Each row is a point on a landscape with many valleys, with its height.
A ball rolls from a point to whichever of its 5 nearest points has the largest drop for the distance, and stops where none of them is lower. Distance is the straight distance between rows; heights are no part of it.
Z_940: [154 135 113 109 125 116 164 132 113 138 112 147 137 132  94 118 128 130
 156 145 115 120 127 152 147]  height 1.84
Z_208: [157 116 107  88 125  96 148 171 130 116 146 139 128 143 109 143 143 145
 167 107  75  92 118  98 116]  height 2.84
Z_515: [111 119 188 130 131 143 146 170 191 124 193 173 133  70 192 169 117 100
 131 105 133 145 131 129 162]  height 4.84
Z_583: [172 108  74 107 125 128 157 163 141 175 135 160 153 141 123 110 145  87
 187 156  81  92  98 103 126]  height 4.23
Z_24: [163 163  73 161 119 156 112 125 133 141  63  78 135 148 121 118 120  89
 167 152 129 127 144 107 103]  height 4.58
Z_939: [140 125 142 133 113 151 136 176 177 157 150 200 138  96 142 140 109 101
 161 147  99 117 123 125 167]  height 3.53
Z_92: [ 58  61 161 114 129  85 134  89  93 129 189 121 100 137 124 131 130 159
  76  81 167 105  96 110 136]  height 2.61
Z_781: [111 159 151 160 134 129 117 106 159 153  97 105 133 115 150 155 101 132
 104 136 180 147 137 158 148]  height 3.34
Z_824: [135 102  99 120 162 166 145 132 109 147 101 137 128 134 115 104 131 145
 138 181  96 141 150 121 126]  height 1.83
Z_950: [116 144  87 136 142 210  90  58  88 103  69  88 128 163 125  79 128 142
  85 187 145 158 175 141  92]  height 1.78
Z_751: [131  78 165  83 146 135 171 202 179 111 188 208 127 109 132 123 128 137
 149 128  56 122 115  85 127]  height 2.69
Z_356: [176 138  84 129 119 148 163 141 108 151 101 141 173 143 125  82 125  94
 188 180  75  91 130 120 106]  height 3.84
Z_765: [120 163 129 167 101 170 136 147 142 201  98 180 160 123 136 122 103  76
 168 199 144  91 148 176 182]  height 2.48
Z_545: [110 116 144 124 100  65 138 171 149 120 204 175 115  87 126 184 128 105
 152  56 129  99  85 119 170]  height 8.82
Z_451: [ 49 130 117 102 138 187 126  50 101 136  83 145 107 171 138  83 119 154
  92 208 194 147 145 151 117]  height 2.79
Z_51: [124 117  92  98 139 119 129  90  63 120 121 124 116 164  80 121 138 170
 118 145 133 119 135 141 122]  height 1.28
Z_581: [121 108 145 121 143 167 159 156 171 160 143 184 117 120 127 114 121 142
 133 167 110 121 130 110 145]  height 3.16
Z_241: [ 62  98 147 126 120 153 108  60 121 124 140 115 118 155 161 110 134 139
  53 108 199 145 117 127 101]  height 2.00
Z_124: [108 177 116 148 146 158  84  68 109 137  57  94 121 160 140 112 115 138
 104 148 180 157 158 136 117]  height 2.11
Z_807: [127  88 128  94 124  92  78  75  88  80 156  54 104 140 105 128 143 146
  73  70 137 127 114  88  89]  height 2.50
Z_954: [102  89 135 113 166 170 137  99 124 139 105 149 101 148 131  88 129 166
 102 174 131 151 158 114 114]  height 1.74
Z_540: [109 156 179 132 130 135 137 128 148 104 133 113 133  92 157 139 118 144
 101 108 149 169 138 142 141]  height 4.34
Z_301: [141 107 128  76 120 109 146 177 159 126 181 187 121 108 125 148 134 119
 176 110  57  97  91  96 124]  height 3.24
Z_658: [118 122 108 148 110 101 148 169 175 182 145 183 144 133 131 181 116  81
 170 119 133 103  94  93 175]  height 6.92
Z_430: [121 168 158 159 100 163 112 163 196 123 149 178 143  64 201 145 128  89
 137 142 104 153 150 151 146]  height 6.76
Z_989: [161 158 145 115 118 126 135 147 137  93 140 141 136 112 111 131 132 136
 139 137  79 139 135 159 127]  height 4.43
Z_435: [128 102  69 107 175 156 151  94  78 169  85 138 120 172 113  85 128 137
 132 192 139 129 138 117 105]  height 1.45
Z_264: [146 123 118 104 122  59 121 154 131  89 161  89 107 112 127 166 135 136
 128  58 125 105  96 114 117]  height 4.29
Z_119: [158 172 143 137 104  70 115 145 153  73 155 109 147  94 153 173 140 113
 145  68 128 116  89 152 128]  height 6.91
Z_500: [119 106 160 124 134 102 145 162 164 132 162 158 121 103 149 151 130 123
 130  90 134 120 116 104 139]  height 3.36
Z_842: [148 120  60 133 132 131 133 153 169 191  70 140 139 160 155 131 123  73
 171 149 143 106 122  89 106]  height 4.03
Z_504: [139 188  84 168  84 148 132 149 180 196  78 153 172 143 158 144 119  59
 176 169 137  99 117 121 129]  height 3.72
Z_962: [143 124 109 118 169 169  92  85 101 106 105 111 106 141 101  91 132 156
 103 160 117 159 157 108 103]  height 1.58
Z_316: [160 162  97 133 102 104 160 139 100 169 107 144 175 144  86 130 135  82
 178 165 137  79 116 163 145]  height 3.11
Z_779: [107 109 179 119 130  66 154 152 125 127 198 134 113 106 133 171 135 136
 107  73 159 114  97 125 146]  height 3.28
Z_992: [163 166 135 140 107 141 102 149 145  83 115 134 146 106 132 129 124 114
 153 132  69 149 151 146 116]  height 5.60
Z_5: [174 161  91 136 101 101 145 171 116 154 115 162 176 128 113 120 135  81
 187 142  54  78 106 135 116]  height 4.66
Z_10: [ 78  92 206 150 133 123 151 143 115 128 216 143 112  87 117 142 116 141
 104  89 160 128 111 138 172]  height 2.82
Z_652: [117  95 124  83 145  96  91  97  82  86 149  73 113 127  79 124 144 188
  91  91 129 128 119 112 117]  height 2.83
Z_596: [ 89 162 147 159 148 157 133  55  85 151  85 126 131 145 108 128  97 156
 100 174 186 146 145 184 163]  height 2.40
Z_335: [160 154 130 168 134 179 121 122 119 115  72  93 138 136 135 100 110 118
 146 173 120 153 165 142 106]  height 3.48
Z_348: [114 119 179 125 126  73 126 108 112  92 180  50 113 101 142 147 129 147
  87  68 157 145  97 130 124]  height 1.90
Z_257: [155 121  66 125 138 124 159 128 102 183  85 133 141 162 115  98 134  98
 179 171 146  90 119 111 121]  height 4.52
Z_972: [153 173 139 142 126 182 162 145 107 149 112 149 185 114 130  89 124 113
 159 190  82 111 136 169 147]  height 4.21
Z_590: [177 193 111 165  91 172 117 153 127 130  96 132 182 115 165 106 113  68
 175 152  46 115 148 165 122]  height 4.72
Z_147: [109 138 106 148 129  93 135 127  98 184 130 135 133 159  95 173 108 128
 145  99 178 113 111 147 164]  height 2.41
Z_566: [ 79  47 164 142 153 143 156 153 147 142 184 184 100 112 146 136 106 131
  90 109 145 109 134  90 149]  height 3.14
Z_355: [175 141  62 122 126 118 136 135 110 143  86 106 139 163  95 105 135 128
 175 146 104 113 130  96 101]  height 4.65
Z_537: [ 82  89 102  94 149 157 143  60  96 139 107 169  97 161 108 102 119 146
  95 151 157 128 122 113 129]  height 1.49
Z_200: [152 138 127 138 161 173 122 117  98 117  88 116 138 126 110  77 127 160
 134 188  94 149 168 146 113]  height 2.35
Z_156: [123 154 182 137 137 132 139 130 137 133 125 152 131 117 126 142 129 146
 129 133 136 143 142 159 166]  height 3.98
Z_770: [ 66  75 181  97 152  88 149 113  86 101 197 113  87 120 101 127 128 179
  68  85 139 122 104 128 145]  height 2.32
Z_506: [ 69  85 184 131 132  84 143 124 101 142 211 120 112 104 127 159 113 140
 105  66 180 119  88 127 168]  height 2.42
Z_437: [ 89 122  84 135 148 130 121  87 108 160  84 139 115 164 127 128 115 124
 121 166 185 123 123 131 145]  height 1.75
Z_450: [124 160 129 156 106  73 123 126 144 141 133 109 127 123 111 174 130 127
 151  82 174 131 109 142 163]  height 5.31
Z_15: [104  94 160 110 132 108 109  88 115  94 157  65  96 131 131 118 134 159
  72  85 149 157 101  93 102]  height 2.06
Z_484: [ 86  92 125 142 124 173 135 187 195 183 134 195  91 107 178 125 143 113
 149 155 135 118 166  99 141]  height 0.68
Z_399: [134 160 140 140 132 152 123 125 129 119 107 130 151 125 119 121 112 153
 122 155 125 161 161 174 134]  height 3.54
Z_623: [166 112 142 111 130 146 133 157 179 115 144 163 134  93 148 117 135 135
 150 147  79 139 136  99 114]  height 4.78
Z_54: [180 186 110 143  73  97 114 154 112 103 116 143 169 125 112 126 125  92
 178 115  74 104 120 160 124]  height 4.87
Z_145: [184 165 118 141 105 135 129 149 111 110 113 121 171 134  87 110 133 124
 158 152  58 106 132 167 136]  height 3.49
Z_728: [130 140 146 132 133 115 123 142 181  98 141 108 123 109 169 159 129 121
 124  92 130 157 127  89 110]  height 6.06
Z_110: [ 93  70 140  84 143  69 140 131 103 111 182 122  96 125  95 138 150 161
  94  77 128  97  93  83 119]  height 2.71
Z_516: [103 130 126 151 127 117 113 117 167 149 108 118 102 134 177 138 142 110
  81 106 155 155 137  84 108]  height 3.75
Z_434: [121 162  84 151 135 158 115 149 193 178  67 137 111 125 186 124 151 100
 140 152 135 110 163 114 110]  height 3.05
Z_874: [133 176 138 133  97 106 130 155 162 156 138 170 166 115 143 170 117  83
 159 105 120 118 111 142 155]  height 6.27
Z_617: [157  99 163 109 147 106 122 143 139  71 161  83 104  98 149 137 132 130
  96  91 108 142 141 115  94]  height 2.58
Z_788: [181 165 116 152 103  95 118 140 100 107 102  88 156 149  93 127 140 123
 164 118 115 114 128 156 114]  height 3.94
Z_448: [186 132 100 136 125 130 127 145 161 106 120 122 140 122 126 122 127 108
 164 121  81 136 136  89  95]  height 4.35
Z_490: [130 128 167  88 116 114 128 178 173  84 200 178 125  84 167 159 119 103
 141  99  66 118 101 130 133]  height 4.97
Z_747: [119  72 136 104 136 155 157 181 195 156 164 205 119  98 163 139 129 108
 142 113 111 107 133  85 126]  height 1.81
Z_919: [108 160 123 169 121 170 131 144 180 181  88 161 137 118 160 123 116 131
 143 177 157 120 157 156 146]  height 2.73
Z_343: [140 144 137 142 123 165 143 161 164 159 127 189 152 111 145 115 121 122
 149 172  73 128 129 158 164]  height 3.23
Z_431: [192 106  50 116 138 155 157 139  63 165 104 106 167 147 105  71 161  98
 188 175  94  89 136 122 116]  height 4.22
Z_163: [156 157 133 119  90  72  99 162 118  50 140  87 121 105 101 173 146 152
 147  84 105 104  85 157 104]  height 4.15
Z_769: [125 113  92 134 139 143 129 145 174 155  86 132 106 140 155 131 130 105
 136 125 129 138 153  88 101]  height 2.99
Z_351: [120 134 114 152 123 163 153 157 139 200 123 172 144 144 127 133 106  99
 157 174 159 112 138 149 171]  height 2.90
Z_978: [ 90  81 144  88 136  75 123 116  79  86 181  93  97 140  92 129 153 179
  87  78 130 113  94  88  97]  height 2.70
Z_136: [200 114  57 148 126 157 138 159 137 161  94 127 163 140 144  92 137  86
 189 143  75 103 126  81  97]  height 4.27
Z_152: [129 154 157 162 107 194 131 172 182 171 114 177 148 121 173 119 127  99
 167 195 117 118 156 171 160]  height 1.39
Z_858: [162 148 126 122 102 101 136 167 136 128 136 149 137 128 117 149 134 103
 157 100  81 106  99 140 127]  height 4.41
Z_274: [134 107 101 124 151 152 150 143 138 166  95 145 126 148 120 105 133 128
 139 153 110 135 136  89 115]  height 2.13
Z_567: [148 184 158 143  96 152 114 151 175 106 124 165 167  91 160 139 123  91
 154 148  59 140 131 161 135]  height 6.30
Z_708: [ 75 122 167 124 124 109 124  67 109 130 128 107 119 128 121 136 124 145
  83  84 179 149  90 124 150]  height 2.36
Z_50: [161 162 120 157 137 160 114 116  99  92  94  88 150 121  95 111 122 144
 132 145 100 157 159 150 119]  height 2.97
Z_680: [143 150 192 125 142 135  93  99 103  48 150  68 122  93 112 127 119 181
  94 107 134 171 155 165 116]  height 0.67
Z_185: [119 116 127  96 121  60 144 196 120  98 190 141 118 110 102 159 167 170
 149  82  90  90  86 130 121]  height 4.07
Z_60: [127 106  71 103 142 110 106  84  99 131  98 103 116 170  95 118 137 140
 112 123 120 124 122  76  97]  height 1.13
Z_711: [136 162 119 172 134 158 131 110 119 152  60 121 143 141 123 127 113 130
 132 174 162 143 142 173 145]  height 1.24
Z_966: [119  93 189 105 151 100 152 160 144 101 201 130 103  99 137 149 139 150
 107  84 119 121 105 121 132]  height 3.85
Z_267: [ 69  46 167  94 134 116 149  87 107 107 182 111  99 133 121 107 129 163
  45 107 141 135  94 101 105]  height 2.66
Z_179: [106  81 138 121 139 140 134 125 159 145 126 143 111 121 160 122 122 151
  94 120 145 144 151  95 117]  height 2.39
Z_457: [114 110 184 134 124  88 151 115 158 116 190 110 122  73 160 168 113 122
  97  82 138 147 105 125 156]  height 3.41
Z_337: [117 111 171 103 126 121 162 172 150 111 196 207 137  95 100 133 127 137
 148 109  64 107  96 122 140]  height 3.74
Z_618: [172 124  53 139 134 149 117 110  72 133  90  63 147 172  93  94 141 120
 164 172 122 125 169  95 101]  height 4.50
Z_216: [103 168 141 142 133 111 103  64  79 114  96  86 129 145  99 155 112 171
 106 112 180 160 117 177 157]  height 1.79
Z_903: [ 87  94 145  93 137 129 106  75 101 101 121  98 116 151 116  94 122 150
  64 121 152 157 116 113 118]  height 1.77
Z_111: [102 131 214 136 129 104 118 111 103  80 186  61 117  80 156 139 124 166
  80  82 166 173 120 161 137]  height 1.57
Z_996: [140 176 140 111  99 128 131 161 129 129 154 195 167 113 113 135 121 111
 161 143  42 108 111 175 138]  height 6.63
Z_272: [134 127 165  96 128  68 128 158 102  54 171  96 123  93 102 150 149 178
 116  85 120 110 100 166 123]  height 2.54
Z_522: [112 135 156 120  90 113 128 160 181 122 200 173 147  67 182 183 115  72
 150  81 108 125 109 133 174]  height 1.31
Z_662: [103  69 170 131 128 104 145 147 172 130 204 124 105 103 181 160 128 110
  87  96 151 142 122  88 138]  height 3.21
Z_998: [121 130 103 152 140 114 113 130 155 152 104 136 124 147 131 150 123 113
 130 125 163 124 123 111 123]  height 2.28
Z_242: [140 158  84 156 115 200 150 164 191 167  95 140 129 121 193  89 142  91
 156 184 101  94 174 125 105]  height 2.04
Z_914: [ 73 105 177 122 161 119 136  94  71 105 151 125 103 137  97 115 146 206
  85 120 140 150 133 152 144]  height 1.80
Z_65: [101  85 183 100 153 161  93  75 117  69 154  76 109 131 137  83 135 169
  27 110 120 159 129  97  91]  height 3.39
Z_29: [165 118 137 124 142 153 114 117 126  99 111  98 130 122 109 113 120 159
 121 140 114 158 156 121 112]  height 2.26
Z_142: [140  76 186 100 157 137 120 113 140  83 171  84  98 110 146 117 131 155
  79 122 111 162 139 103  93]  height 3.10
Z_385: [ 84 129  58 138 145 170  98  98 130 163  58 110  97 175 164  99 134 116
 117 172 157 118 153 102  92]  height 3.29
Z_367: [144 136 106 146 126 123  93  97 122 110  78  84 135 144 114 131 117 131
 122 121 134 163 152  95 104]  height 2.15
Z_815: [129  75 128 120 123 112 154 157 175 153 147 167 112 107 153 136 131 121
 142 109 114 116 115  71 135]  height 2.38
Z_991: [136 127  82 147 111 124 154 165 155 215  95 178 155 158 143 151 121  64
 181 153 137  93 116 122 144]  height 3.32
Z_990: [183 203  97 190  76 146 104 147 114 121  93 120 204 148 154 112 131  40
 201 144  61 115 138 137 122]  height 4.62
Z_637: [176 147 117 140 131 158 162 134  94 158  86 136 184 129 128  78 134  92
 176 198 108 112 144 156 139]  height 3.13
Z_529: [116 141 153 136 108 143 135 179 162 158 184 207 148 108 134 169 101  89
 153 116 111 114 114 145 199]  height 4.83
Z_139: [ 93 114 174 155 145 138 136 108 155 141 160 143 118 102 152 137 115 152
  96 123 167 155 137 137 157]  height 3.02
Z_199: [101 116 174 134 135 106 152 132 118 128 171 164 122 115  93 151 108 169
 123 107 166 127 118 174 182]  height 3.37
Z_161: [120 134 163 152 114  92 139 117 139 121 159 129 120  94 148 175 122 126
 131  78 162 134 103 147 157]  height 4.64
Z_546: [145 148 160 104 107 137 136 160 185  71 163 167 145  79 189 139 114  95
 134 101  71 154 137 142 125]  height 6.24
Z_723: [101 105  59 114 134 131 110  74  96 142  73 127 108 182 128 127 127 119
 114 138 181 135 113 111  95]  height 1.46
Z_973: [112  90 169 120 119 123 150 177 160 137 216 198 125  92 155 168 115 102
 144 101 122 109 118 124 170]  height 4.59
Z_308: [149 142 113 148 103 139 132 180 209 161 101 161 137 110 171 135 136  72
 151 131 113 131 134  95 111]  height 3.80
Z_425: [137 100 112  79 135  79 137 164  93 122 154 117  94 148  85 138 146 172
 123 106 106 106 123 110 100]  height 2.56
Z_732: [114 120 137 113 130  69 117 140  92 100 151 109 114 117  84 147 145 172
 119  99 133 113 111 134 139]  height 2.34
Z_215: [ 93 113 205 106 136 100 155 155  95 105 190 136 105  98  93 144 131 196
 114  95 131 114 122 179 161]  height 3.79
Z_455: [146 157 106 146 144 149 116  89  69 114  74  98 133 165 100  93 129 139
 128 178 149 139 153 143 102]  height 1.48
Z_254: [162 113 113 106 138 159 158 164 159 130 146 185 149 117 130  97 138 117
 172 157  58 123 130 119 107]  height 4.70
Z_332: [165 153 105 124 122 126 162 121  66 140  97 125 162 153  70  87 145 124
 159 179  98 107 147 166 129]  height 2.12
Z_713: [170 162 148 125 118 113 124 139 125  84 121 108 149 121 117 136 130 141
 140 110 116 138 139 149 125]  height 4.01
Z_411: [156 153 104 161 130 149  98 108 106 100  75  70 130 149 102 112 124 131
 116 130 136 143 154 124 114]  height 2.18
Z_330: [130 129  59 115 138 135 125  70  66 149  70 109 111 175 102  89 134 126
 123 159 153 126 131 110 100]  height 1.30
Z_366: [139  94 182  96 140 146 148 162 181  96 177 170 116  94 170 127 142 132
 114 121  91 150 149 102 127]  height 3.92
Z_345: [ 98 142 141 131 131 101  92  84 103 109 135  64 122 122 145 155 124 151
  84  86 173 168 121 132 133]  height 2.43
Z_218: [189 136  82 160 129 203 121 164 156 120  94 119 169 126 147  83 136  93
 173 158  64 133 161 106  82]  height 4.80
Z_122: [127 117 125 100 166 134 140 111  70 115 128 128 109 141  71 109 146 186
 109 162 113 141 155 155 128]  height 1.38
Z_918: [ 66 129 118 124 135 175  94  85 129 141  78 120  86 137 159 114 131 147
  84 161 169 145 159 137 120]  height 2.21
Z_857: [162 119 130 121 133 141 121 163 188 114 128 129 130  92 174 125 139 109
 116 108 116 150 137  87  96]  height 4.98
Z_95: [ 97 152 110 140 127  74 116  74  99 166 111 131 123 152  86 168 134 142
 122  93 199 129  85 155 177]  height 1.85
Z_679: [150  94 143  87 138 111 138 172 186  90 179 149 124  97 186 140 152 106
 136  96  87 133 124  77 113]  height 4.61
Z_923: [ 91 138  95 114 118 147  89  59 116 117  71 106 132 174 133 119 121 126
  80 124 192 152 132 102 103]  height 1.76
Z_350: [ 58 103 166 101 136 166 122  65 112 123 137 137 104 155 134  95 120 162
  66 126 179 146 117 116 113]  height 1.73
Z_639: [173 103 131 100 130  98 116 147 146  79 155  98 115 119 132 140 127 127
 136  88  94 138 127  81 102]  height 3.26
Z_214: [137 177  83 159 125 127  89  60  62 117  52  64 144 179  88 116 116 103
 118 141 162 142 145 138 121]  height 1.71
Z_804: [160 171 120 131  84 121 101 146 169 112 111 148 163 109 158 144 110  82
 161 122  65 132 122 152 123]  height 5.89
Z_271: [145 127 105 130 118 100 148 135 124 169 118 160 124 158 104 153 120 115
 151 127 136 100 107 117 133]  height 0.56
Z_798: [161 169 133 158 157 176 104  88  84 117  69  80 140 143  90  91 111 163
 119 186 140 173 178 178 127]  height 1.89
Z_170: [140 153 102 148 138 196 151 160 166 185  91 151 137 117 155  84 131 110
 164 200 121  93 151 149 120]  height 2.02
Z_258: [175 187 109 155  85 137 127 132 101 141  88 124 185 142 121 115 128  66
 180 155 105  98 130 155 128]  height 4.13
Z_786: [102 170  99 153 144 113 129  55  84 161  76 136 143 174 115 140 106 141
 120 167 209 124 124 187 159]  height 2.08
Z_772: [ 33  46 134  94 103 103 139  65 102 125 181 120 102 169 106 131 134 130
  79  78 201 102  66  95 126]  height 2.95
Z_197: [ 93  79 166 134 119  87 132  98 144 125 194  82 105 117 170 145 131 119
  83  84 162 148  94  96 110]  height 2.57
Z_855: [151 130  69 126 123 112  97  71  53  94  91  66 132 183  59 120 138 140
 128 130 148 125 136 139  97]  height 1.47
Z_873: [112 110  80 131 128 124 113 126 161 169  91 123 102 151 167 125 132 111
 112 114 163 134 133  69 110]  height 3.87
Z_83: [166 152 116 114 112  84 139 153 122 108 129 125 148 131  87 143 137 145
 150 126  94 103 128 136 120]  height 2.75
Z_550: [186 115 139 103 132 146 113 147 152  93 124 129 131 113 129 111 133 128
 146 117  76 156 155  99  95]  height 3.61
Z_482: [123  98 102 140 138 141 138 155 178 184 114 173 116 138 153 136 127 104
 141 134 142 108 132  90 136]  height 1.87
Z_4: [109 132 147 146 141 150 156 116 125 153 100 148 125 136 121 124 110 138
 133 170 143 141 152 154 147]  height 2.74
Z_538: [ 84 110 105 111 131 139 113  67 107 133  95 122 106 165 126 110 116 136
  94 142 171 133 114 119 124]  height 1.59
Z_796: [128 140 185 109 113 106 139 162 147  83 185 153 138  83 157 168 127 117
 133  96 106 126 100 161 159]  height 6.04
Z_565: [179 167  92 154  95 168 132 160 160 147  73 144 176 131 151  97 122  82
 172 162  73 116 138 122 107]  height 4.33
Z_744: [127 117 182 104 133  92 111 118 101  74 168  87 100 106 103 132 132 173
  93  84 133 145 119 141 128]  height 2.03
Z_102: [144 175 130 133 127 110 128 101  94 113  94 111 151 144  82 127 120 153
 123 133 142 129 148 162 156]  height 1.94
Z_219: [ 83  92 215 128 146 115 123  97 123 101 192  89 115 105 156 134 111 163
  61 104 162 166 120 136 121]  height 1.82
Z_827: [133 143 131 153 119 138 130 165 189 161 125 157 125 114 171 147 123 116
 129 113 150 134 150 131 142]  height 3.82
Z_360: [122 177  83 146 128  94 116  59  49 149  61  90 124 186  74 131 124 118
 134 145 196 124 136 181 135]  height 1.88
Z_988: [127 147 118 144 101 166 130 156 166 187 135 186 157 122 146 139 102  87
 171 165 137 100 125 149 172]  height 2.46
Z_691: [105 140 159 129 151 155  86  80 111  99 104  85 110 153 125 115 129 156
  71 134 162 178 160 147 112]  height 2.31
Z_342: [123 122  57  98 145 144 110  49  48 111  79  97 110 191  87  85 134 136
 124 185 147 133 141 121  96]  height 1.36
Z_120: [157 112  86 143 160 206 102 121 137 112  77  85 113 136 113  83 136 139
 126 170  89 148 185 105  80]  height 2.77
Z_183: [156 179 136 152 104 186 115 158 164 130 107 143 146 111 156 107 118 114
 152 164  95 145 162 153 113]  height 5.56
Z_697: [137 165 163 118 140 104 123 122 111  79 141 100 121 112  99 132 128 179
 107 104 134 140 130 172 145]  height 2.01
Z_317: [ 78 119 170 132 112  49 116 111  74 130 185  73  97 119 105 180 150 178
 102  58 179 115  75 147 161]  height 2.89
Z_582: [161 143 140 104 101  89 103 168 157  60 158 121 133 107 140 157 144 104
 155  70  64 121 110 136 123]  height 0.55
Z_474: [ 84 138 142 142 135 113 125  99 128 153 115 114 130 127 135 151 118 135
 106  92 191 159 112 141 143]  height 2.72
Z_574: [155 106 114 117 135 101 130 153 146 119 132 136 117 127 115 137 136 140
 134 103 118 124 116 106 122]  height 3.19
Z_682: [124 161 138 130 103 108 136 176 146 133 167 188 151 114 105 174 120 107
 161 124  90  87  98 165 176]  height 6.07
Z_532: [155 124 130 128 107  66 144 154 165 115 163 130 130  99 154 178 139 102
 150  78 132 126  99  86 119]  height 5.29
Z_642: [170 146 139 111 117  92 110 158 125  44 153  78 124 104 112 152 131 146
 136  85 109 136 121 154 127]  height 3.95
Z_661: [115 143  90 157 157 172 115 112 141 171  59 118 101 156 161  82 128 116
 121 167 135 126 169 130 109]  height 3.90
Z_521: [181 168 108 154 122 210 108 147 140 119  88 107 161 118 130  82 127 111
 169 170  78 133 162 140 115]  height 4.89
Z_872: [112 122 107  97 162 156 139  60  76 117 104 123 122 173  86  88 125 172
  89 177 138 159 143 151 125]  height 1.37
Z_887: [ 79  87 103 129 151 164 142 130 145 193  96 179 107 135 145 116 121 143
 124 176 155 128 143 115 133]  height 2.27
Z_681: [122 154 179  93 112 129 132 162 146 102 205 207 135  88 131 150 113 109
 147 134  49  95 107 175 176]  height 5.52
Z_22: [205 162  87 186  93 131 108 133  90  82  97  76 165 161  95 124 133  91
 206 129  99 105 154 129 112]  height 4.75
Z_812: [153  87 126  96 151 112 106 125 119  90 121  99 100 132 101 116 130 165
 100 110 105 135 133  92  92]  height 2.85
Z_748: [ 97 156  62 122 142 119 128  52  55 161  81 119 123 189 102 113 122 103
 136 184 191 115 119 147 145]  height 1.96
Z_707: [159 124 171 108 149 120 117 105 111  72 140  74 103 110 103 118 136 166
  93 103 124 157 140 138 116]  height 1.60
Z_471: [ 71  95 165 138 145 136 135  92 111 142 149 139  95 122 120 133 118 158
  76 106 173 153 109 139 159]  height 2.53
Z_624: [ 96 133  78 132 115 135  83  84 136 132  81  90 107 176 148 126 142 107
  88 103 175 146 112  79  89]  height 2.63
Z_884: [131  87  84 128 112 119 139 170 188 169 121 160 120 130 153 145 132 104
 146 116 137 124 117  77 113]  height 2.68
Z_287: [120  71 172  93 164 117 142 141 133 104 169 141  92 110 102 111 146 172
  95 118  99 142 129 113 120]  height 3.35
Z_864: [133 151  92 146 110 112 110 140 188 147  94 123 133 131 169 158 129  86
 139 115 135 137 127 101 118]  height 4.42
Z_228: [121 138 174 124 149 120 108  93 102 108 118 106 109 118 104 118 130 181
  82 133 163 163 140 165 145]  height 2.23
Z_749: [ 62  65 187 136 156 135 143 124 116 133 206 147  96 112 135 137 104 137
  77 101 156 120 114 106 163]  height 2.81
Z_685: [142 154  96 137 121  82  92 129  82  91 120  76 112 127  82 141 144 181
 122 105 142 123 119 156 119]  height 2.65
Z_318: [133 157 129 133  94  77 129 163 163 142 172 150 138 105 138 186 120 112
 166  67 123 121  96 146 161]  height 7.72
Z_690: [139 164 112 155 101 136 147 149 128 195 108 182 177 137 133 126 121  63
 182 179 127  82 113 148 174]  height 3.03
Z_204: [134  94 117 107 134 135  80  67  98  63 111  65 107 151 106 102 125 142
  79  90 135 147 126  70  86]  height 2.91
Z_424: [101  54 134 122 132 100 139 137 156 157 176 154 105 134 144 147 122 123
 113  74 170 111  86  61 148]  height 3.15
Z_683: [161 143  94 163 141 196 109 153 159 138  77 111 139 121 154  78 133 109
 148 182  90 146 182 126  89]  height 4.30
Z_151: [104 128 133 120 139  90 124  95  83 144 111 113 115 144  85 144 137 173
 114 122 169 122 119 161 154]  height 1.44
Z_190: [ 96 100 116 112 118  99 107  92 117 111 124  65 124 147 134 139 132 130
  76  63 170 141 102  81  88]  height 2.62
Z_340: [159 168 104 135 138 121 147  97  24 122  83  86 122 161  67 113 139 143
 135 173 152 116 159 181 123]  height 1.66
Z_403: [114 103 194 110 136 115 171 174 151  98 212 160 126  87 134 146 123 120
 118  94 105 125 129 142 154]  height 4.74
Z_527: [110  97 175 131 137 134 128 153 181 116 173 131 104  88 195 137 137 107
  80 104 132 160 157  88 115]  height 3.86
Z_144: [165 119  46 136 153 159 153 140 134 198  91 143 142 162 161 106 135  90
 173 190 117  88 129  94  92]  height 4.63
Z_906: [ 60  91 196 151 118  96 132  90 104 131 218  78 102  96 148 139 104 143
  85  83 176 150  91 141 153]  height 2.05
Z_839: [167 116 106 115 147 188 175 135 112 159 110 148 159 134 117  64 128 132
 157 198  94 120 143 150 124]  height 2.64
Z_823: [ 96 126 150  98 140  70 112 150  58  97 171  76  96 115  78 152 173 212
  84  95 150 133  93 175 123]  height 2.67
Z_649: [ 80  87 138 124 149 122 134 103 134 146 139 149  91 140 147 137 127 130
  86 101 160 119 123 101 130]  height 2.76
Z_62: [146 160  89 115 112  80 126 131  58 135 104 105 149 153  52 126 157 149
 153 150 138 109 135 181 135]  height 1.86
Z_377: [160 190  93 174  87 123 103 158 154 149  76 114 159 139 140 160 119  87
 159 115 136 131 127 125 125]  height 5.05
Z_740: [115 119  89 154 127 193 139 165 183 208  91 166 110 125 185  96 130 102
 166 198 125  79 172 117 126]  height 1.51

Call two points neighbours if one is among the 5 nearest of the other. Go from one point of each pair to the other, from neighbour to neighbour, staying as low as possible. Name the highest point that can't be avoided.
Z_582 / Z_711 => Z_639
Z_271 / Z_484 => Z_274
Z_152 / Z_522 => Z_973
Z_484 / Z_152 => Z_170

Two balls start at each pair of points below. Name the first point that both come to, or write never.
Z_521 / Z_972 => Z_330
Z_403 / Z_681 => Z_747
Z_110 / Z_649 => Z_51

Where does a ball stop that starts at each point below?
Z_208 => Z_680
Z_139 => Z_60
Z_92 => Z_60
Z_990 => Z_271
Z_471 => Z_60
Z_185 => Z_680
Z_590 => Z_271
